A landscape with many valleys, sampled at points; each row gives a point and its height.
From any point a ball rolls to the lowest of the 2 points nearest to it. It stops when none of these is lower. Distance is the straight distance between rows; heights are no part of it.
lumo: 30,-12,-66,-20,27,-26,48,-20,-5,-33,-39,-7,6,13,33,19,-3,46,-25,16,-17  height 59.5
Luru: -7,2,-53,-38,22,-19,65,0,-18,-35,-29,-16,18,-25,30,22,14,13,-34,20,15  height 56.5
subet: 26,-44,-12,6,43,-1,36,48,-8,27,37,11,4,56,-9,-30,-11,42,-16,-34,-47  height 41.4
vuveg: -66,-4,-5,-5,-1,-13,-23,-20,38,8,-30,16,-26,-3,13,61,-7,-8,-12,-12,-10  height 72.6
Dun: -32,6,-5,-29,36,25,-15,16,-26,-8,-16,-37,-22,8,14,-39,22,-5,3,20,10  height 12.2
gal: 49,-28,12,3,3,1,47,64,-19,-19,-8,49,24,15,-1,7,-20,36,24,-31,-30  height 35.7
sezo: -13,-23,-26,6,27,-16,23,-24,5,19,29,-49,-53,-34,-37,-13,32,-56,-43,14,19  height 29.5
tuten: 42,-18,-3,32,-33,-11,29,37,3,-12,-5,-16,36,8,-6,1,-15,52,7,-22,-8  height 40.6
kun: 10,50,-14,-21,2,1,13,5,-59,-6,2,9,10,40,52,-30,5,37,-11,-30,-11  height 53.6
Les: -7,46,-22,-4,-25,9,21,-26,32,13,7,-18,-45,1,18,41,11,-44,-52,-24,-32  height 64.5
tevoz: 18,-8,4,6,-3,1,16,-16,-15,2,-46,19,13,10,25,26,-16,10,-4,-32,-35  height 26.5
Von: -33,5,-1,-16,25,34,-30,27,20,18,6,-5,-16,4,19,9,7,-14,6,22,42  height 21.8
zofam: -22,19,55,-6,41,-18,46,24,-33,11,-18,40,-38,16,3,-8,-34,34,27,-19,-59  height 59.8
bido: 11,-44,-23,-25,1,4,44,8,17,-1,-25,-24,2,-33,20,32,28,-4,26,-1,37  height 69.3
lepo: 10,8,21,-9,-37,7,-15,-43,52,23,13,-6,7,-30,-33,-11,-24,1,25,-2,-10  height 41.6
tiren: -13,-13,-26,-12,7,-8,-46,15,2,-2,51,-13,26,-23,-10,3,56,-27,2,31,36  height 29.6
fir: 8,19,-43,-29,-17,5,-94,4,28,1,18,23,-1,-27,-19,9,-35,-13,20,0,14  height 57.2
kubov: -25,23,24,-19,-31,-14,-7,-1,-47,-8,17,-6,1,6,11,-58,21,0,21,-44,-41  height 19.0
Fep: -13,10,8,31,12,-30,1,-53,-38,-12,-10,33,30,15,-1,-8,11,6,14,-2,33  height 54.1
gepig: 15,1,21,67,-4,8,-26,11,33,-7,53,-32,-15,14,-17,-8,13,-1,-17,29,2  height 54.6
vibam: -6,25,-31,-3,-30,-2,-7,-54,-21,-4,1,44,39,-24,-29,9,14,-2,-53,22,36  height 42.5
Nub: 22,-10,38,50,-4,16,-39,19,13,-6,29,9,2,-7,-52,-36,-16,-14,19,51,-21  height 50.8
gel: -36,-21,-26,23,17,26,-1,-24,37,34,16,-15,-33,-51,-20,-4,11,-52,-34,9,3  height 34.5
bufe: -24,-30,-4,50,34,-12,18,-30,36,8,-25,-18,-4,15,-18,15,-9,0,-18,20,-1  height 43.0
vesal: -18,3,20,-35,-25,-11,-46,23,-39,-51,-13,2,17,-11,36,4,23,12,31,9,23  height 70.1
mifi: 16,51,20,7,8,21,20,29,-62,12,12,60,5,35,27,-3,9,8,-4,-27,-42  height 55.2
mem: 38,-17,16,-12,42,8,74,-2,-17,-19,-1,12,-16,45,35,-2,6,39,35,6,-32  height 48.3
Rima: -8,-15,42,46,25,6,7,37,-24,-13,-14,-35,16,25,-11,-19,24,-35,10,10,9  height 38.5
Dep: 19,-16,-30,29,5,-24,36,-33,23,-33,-10,-21,2,-8,26,54,-2,25,-3,16,-34  height 62.3
zal: 19,-33,29,30,-4,28,20,-14,32,-4,8,12,4,0,-22,-35,4,38,48,40,2  height 50.6
kes: 40,9,-20,19,-5,-49,-52,-28,1,-21,13,-23,9,-27,-48,19,-7,-53,-21,27,0  height 43.3
Nizo: 26,-28,5,17,-44,23,-38,-18,37,14,14,-11,-4,-15,-53,-43,7,16,29,35,-12  height 46.4
gaz: -20,45,49,-22,11,-54,-18,50,-35,-32,17,44,-39,-36,14,-26,-30,13,9,-8,-35  height 74.0
Tuk: -4,46,21,37,7,4,-6,32,-65,-3,37,21,-4,40,19,-12,38,-14,-8,-28,-9  height 49.9
fofa: 13,25,-29,13,-20,-26,-42,-19,6,-8,35,-13,61,-25,-30,-21,-3,-33,-28,-3,24  height 38.2
guna: 34,34,-39,-10,-18,-29,-72,-39,12,-5,3,43,-10,-10,-44,29,-13,-21,-20,24,4  height 50.1
nit: -11,-39,-34,39,22,4,69,2,38,33,9,-45,13,-28,-7,-11,-5,1,-36,-9,22  height 50.2
Denus: 2,-1,1,16,8,-56,-23,-9,14,-20,34,-15,-16,-7,3,61,1,-63,20,-24,33  height 54.5
dabu: 11,-12,3,-21,-36,-21,-4,19,33,-12,43,-27,-29,-16,4,34,16,2,39,1,23  height 47.8
mub: -10,-20,24,16,-4,21,24,0,11,-29,-6,-25,10,15,14,8,9,25,46,34,-26  height 54.7
pev: 1,-39,-48,-26,-9,41,22,-7,12,-10,-31,-6,9,-42,30,-17,6,19,-10,3,36  height 71.8
Dabit: -50,-2,-14,30,-8,-27,15,-57,-36,-19,-33,52,40,-18,-11,31,18,-8,-36,13,10  height 49.1
Lopa: 4,-46,-13,16,12,29,22,5,-6,8,-18,45,-1,26,22,5,21,28,13,-16,-14  height 33.7
Gol: -28,20,9,-21,-16,11,1,-8,32,33,8,-46,30,-7,-26,-9,-2,-3,17,-16,-40  height 35.3
pobi: -27,32,-6,-35,6,33,-44,-6,-1,36,-25,22,7,12,-3,29,-12,-32,-2,9,55  height 31.3
Pigep: -14,14,-20,9,11,-24,15,-20,16,-35,35,-19,-16,-16,33,35,7,-61,-13,3,14  height 57.6
dal: 1,-13,-18,0,20,5,-35,-27,1,-7,-3,-10,23,-40,-22,-2,29,-27,7,69,41  height 24.5
Sonu: 54,-39,-22,4,50,11,67,10,-13,3,4,13,-11,42,11,-18,-40,51,7,-3,-31  height 45.2
Tive: -27,2,-1,26,-15,11,25,7,42,57,37,-2,10,11,-22,48,32,-7,-2,-34,32  height 22.8
Lomi: -8,-40,-6,58,5,6,-14,-41,38,25,7,-15,-14,-17,-42,-20,2,-15,-27,2,21  height 39.1
Detes: 5,24,34,8,-10,-25,-21,15,-24,-15,-5,45,-23,29,-20,0,-35,15,4,-7,-3  height 16.8
moz: -26,24,33,-25,8,49,-31,-20,6,-2,-26,8,-6,14,10,-19,-19,30,6,63,-17  height 44.2
lubog: 15,-9,-6,9,-12,36,-5,-8,26,-9,-54,9,11,2,29,16,-39,-4,-14,-8,5  height 19.1
nerot: 47,-5,-19,0,1,2,24,13,-24,3,-9,-2,41,54,5,14,0,46,-42,11,-49  height 44.9
Kip: 35,-41,25,-6,-24,17,-2,62,-15,0,10,-6,0,-25,-1,-46,2,-16,27,-36,19  height 58.3
posam: -58,-40,-16,4,-22,-11,-33,6,14,-25,-39,14,0,-11,13,37,0,24,-11,-1,-1  height 75.6
Zovu: -31,-19,-38,-20,33,-53,2,-14,-10,6,26,-23,-39,-20,-46,4,41,-41,-10,41,30  height 24.3
peze: -39,28,-7,-13,-11,20,12,-15,29,13,-7,-3,-24,27,10,49,23,-1,-1,1,-36  height 68.6
zorub: 20,36,-17,15,-5,-22,22,-34,25,-20,-5,-4,-17,-7,12,29,-19,-34,-55,6,6  height 60.9
lek: 29,14,46,-40,45,13,50,23,-11,-2,-6,32,-22,27,7,26,-44,43,38,5,-61  height 53.5
sog: -1,-7,-44,-10,54,-37,-31,-36,-25,0,8,-8,-5,-28,-43,10,26,-73,25,32,34  height 17.7
kiko: -14,4,38,-6,9,33,-11,53,2,-6,-24,16,-29,10,-26,-24,-29,24,3,42,-23  height 32.6
Lepev: -16,-10,20,23,15,3,-35,46,-32,-4,17,-1,8,17,-10,9,60,-32,15,11,31  height 34.6
dakeg: 18,20,4,-16,-15,26,-32,-46,-5,-4,-19,2,9,-41,11,3,21,-66,-7,-9,-29  height 64.0
pusam: 6,-23,12,15,-15,16,-16,38,28,19,20,-40,28,-21,-8,-29,-32,-17,13,-36,13  height 55.3
fosop: 9,28,-14,-22,-11,-11,9,-29,7,40,-5,3,16,9,-30,-16,-2,1,-39,14,19  height 34.7
tipan: 8,-14,-9,-37,-5,-23,-16,-15,-29,6,-20,26,-26,-11,14,-9,8,-5,14,-25,42  height 62.6
zin: 19,45,-7,2,-26,8,-5,-7,-8,12,-2,27,-29,48,-5,-9,-3,12,-26,-2,14  height 26.9
fem: -20,31,-6,-27,-40,4,-73,13,22,-6,28,-13,-8,6,3,-3,-16,4,9,16,-19  height 62.2
Sek: -18,34,7,-49,-9,-16,-14,-24,-17,15,20,-45,29,-7,-26,-33,28,-18,1,-36,-18  height 28.3
dapuz: -55,-55,-26,28,35,6,54,-26,39,41,-2,-19,2,-38,-12,28,-30,20,-8,8,-7  height 47.0
Dogo: 25,-3,-14,19,-26,8,-42,-10,49,25,29,2,40,-29,-22,8,-19,-11,-23,-18,54  height 33.2
bafe: 8,-3,20,-39,-12,-1,-62,24,0,-32,-8,-10,-17,-22,0,8,-21,5,51,25,8  height 66.5
gepog: 10,5,44,2,-13,-11,25,61,-19,-10,-8,61,-25,0,7,18,-2,13,21,-40,-15  height 28.2
pira: 34,-10,39,-8,-4,0,20,-5,-35,-3,-36,64,-13,-28,-7,-53,-49,-6,28,-13,-3  height 49.2
zaz: 20,30,36,29,7,-12,30,26,14,-1,11,-33,39,24,-4,3,-37,9,8,-3,-7  height 36.5
Tik: 44,-21,-9,2,24,0,24,37,-10,7,16,13,62,48,18,36,-37,39,5,-12,-46  height 40.9
bulo: -28,33,22,-18,4,21,1,-18,-31,-34,-14,-4,0,0,37,10,14,24,30,37,-39  height 52.7
pab: -26,-6,24,17,-41,-21,-11,49,21,42,46,-20,4,21,-33,12,36,10,13,-28,13  height 16.4
nobaz: 26,27,-39,-18,16,17,-22,-52,-5,7,-24,-11,5,-45,-5,-4,-26,-63,-31,8,-17  height 68.2
lil: 27,27,43,-20,-3,-9,10,7,11,-40,-18,-20,17,7,12,-11,-63,32,25,10,12  height 31.6
nokil: 6,-9,-13,49,-18,37,-19,17,43,-7,3,-31,-26,-9,15,16,22,-5,-34,21,-12  height 57.1
kizo: -8,22,13,34,21,15,16,-12,-51,33,10,25,7,44,28,-41,32,-24,-20,-31,12  height 45.1
mumig: 7,18,-21,-13,-28,-23,-31,-12,46,11,34,-16,-42,-33,-9,82,0,-40,17,-4,22  height 51.2
pas: -9,-37,-23,-64,-17,-25,28,-16,-3,23,-20,-25,-25,-29,-17,8,23,1,11,0,48  height 66.8
bep: 19,-11,2,16,6,31,32,-14,-36,23,-20,46,-9,27,3,-39,29,7,-7,-42,21  height 39.9
rolu: -38,-11,-10,-20,-43,-3,-40,50,-6,-33,-29,4,14,4,38,31,28,29,-15,-19,10  height 73.6
kurus: -5,5,-5,19,-33,9,11,10,30,41,22,13,61,-13,-1,24,-2,2,-11,-16,33  height 28.4
Mizop: -31,36,49,-3,13,-18,5,18,-48,-3,-5,38,-38,3,15,-62,-49,15,12,-33,-44  height 67.0
Bogel: 23,26,-16,-13,-3,-17,20,2,-23,-16,-1,-32,27,22,24,-22,10,20,-40,-10,-21  height 49.0
gomuf: -17,27,28,2,23,17,26,-54,-34,29,-62,25,10,31,10,-5,-19,12,19,-6,-19  height 35.4
Zop: -17,1,16,7,-36,-17,-13,16,-5,7,30,9,9,35,-22,-24,34,28,6,-22,-23  height 8.0
gumi: 18,0,5,25,29,41,4,4,9,-25,6,-36,24,-13,18,-33,22,-39,9,7,34  height 42.1
vad: 26,-28,56,-15,-8,-4,9,44,-25,-37,-8,36,-27,-54,-1,-45,-20,-9,26,-11,-4  height 54.9
Zasil: 15,9,-29,-22,-2,-21,28,2,-15,-34,-9,-30,12,0,12,-41,18,-1,-43,16,38  height 52.6
tos: 5,3,47,-17,7,25,-3,-36,-33,25,-51,20,3,1,-5,-33,-34,-5,24,-25,10  height 42.6
Vanat: -61,24,-10,-47,17,-1,-36,-28,-32,28,-30,37,-25,-22,-14,49,-3,-37,-6,21,27  height 41.7
susu: -11,-34,3,-15,12,8,-6,20,-2,-5,-40,-18,-38,24,-3,-23,0,31,-3,22,10  height 21.5
salez: 24,17,7,-5,-14,3,-9,-17,38,-10,-17,-10,-2,17,8,-17,-76,8,-21,-1,1  height 25.9
Nuda: -6,-31,-25,-3,33,-3,7,24,31,35,25,-14,-8,70,9,19,-4,52,-4,-5,-51  height 36.2
nozod: 5,-23,-1,19,23,20,11,11,39,32,31,-69,25,-37,0,-35,-16,7,-2,-15,42  height 52.8
dige: -41,-34,-4,1,20,-26,21,20,9,1,9,-28,-27,39,-1,-14,5,50,14,-2,-36  height 30.2
bof: -7,16,-5,-9,-23,-36,9,-50,-42,-19,1,26,-5,-5,29,6,32,-10,8,-16,17  height 58.1
rito: 4,9,3,17,-27,53,-45,-11,21,-15,-15,-23,-10,-15,33,6,20,-55,-17,-1,-47  height 60.3
zodi: 28,-20,-7,-12,-41,0,30,47,18,-15,46,-13,4,10,27,7,14,54,30,-15,19  height 44.4

Two balls start at each pair of points below. Name the first point that both come to, or write -.
gepig and kes -> Zop
nozod and zal -> -
Mizop and mifi -> -
fir and dakeg -> Zop

Where does a ball stop that starts at each point below?
bido -> Detes
vesal -> Zop
pusam -> sog
Kip -> lubog
mub -> Zop
rito -> Zop
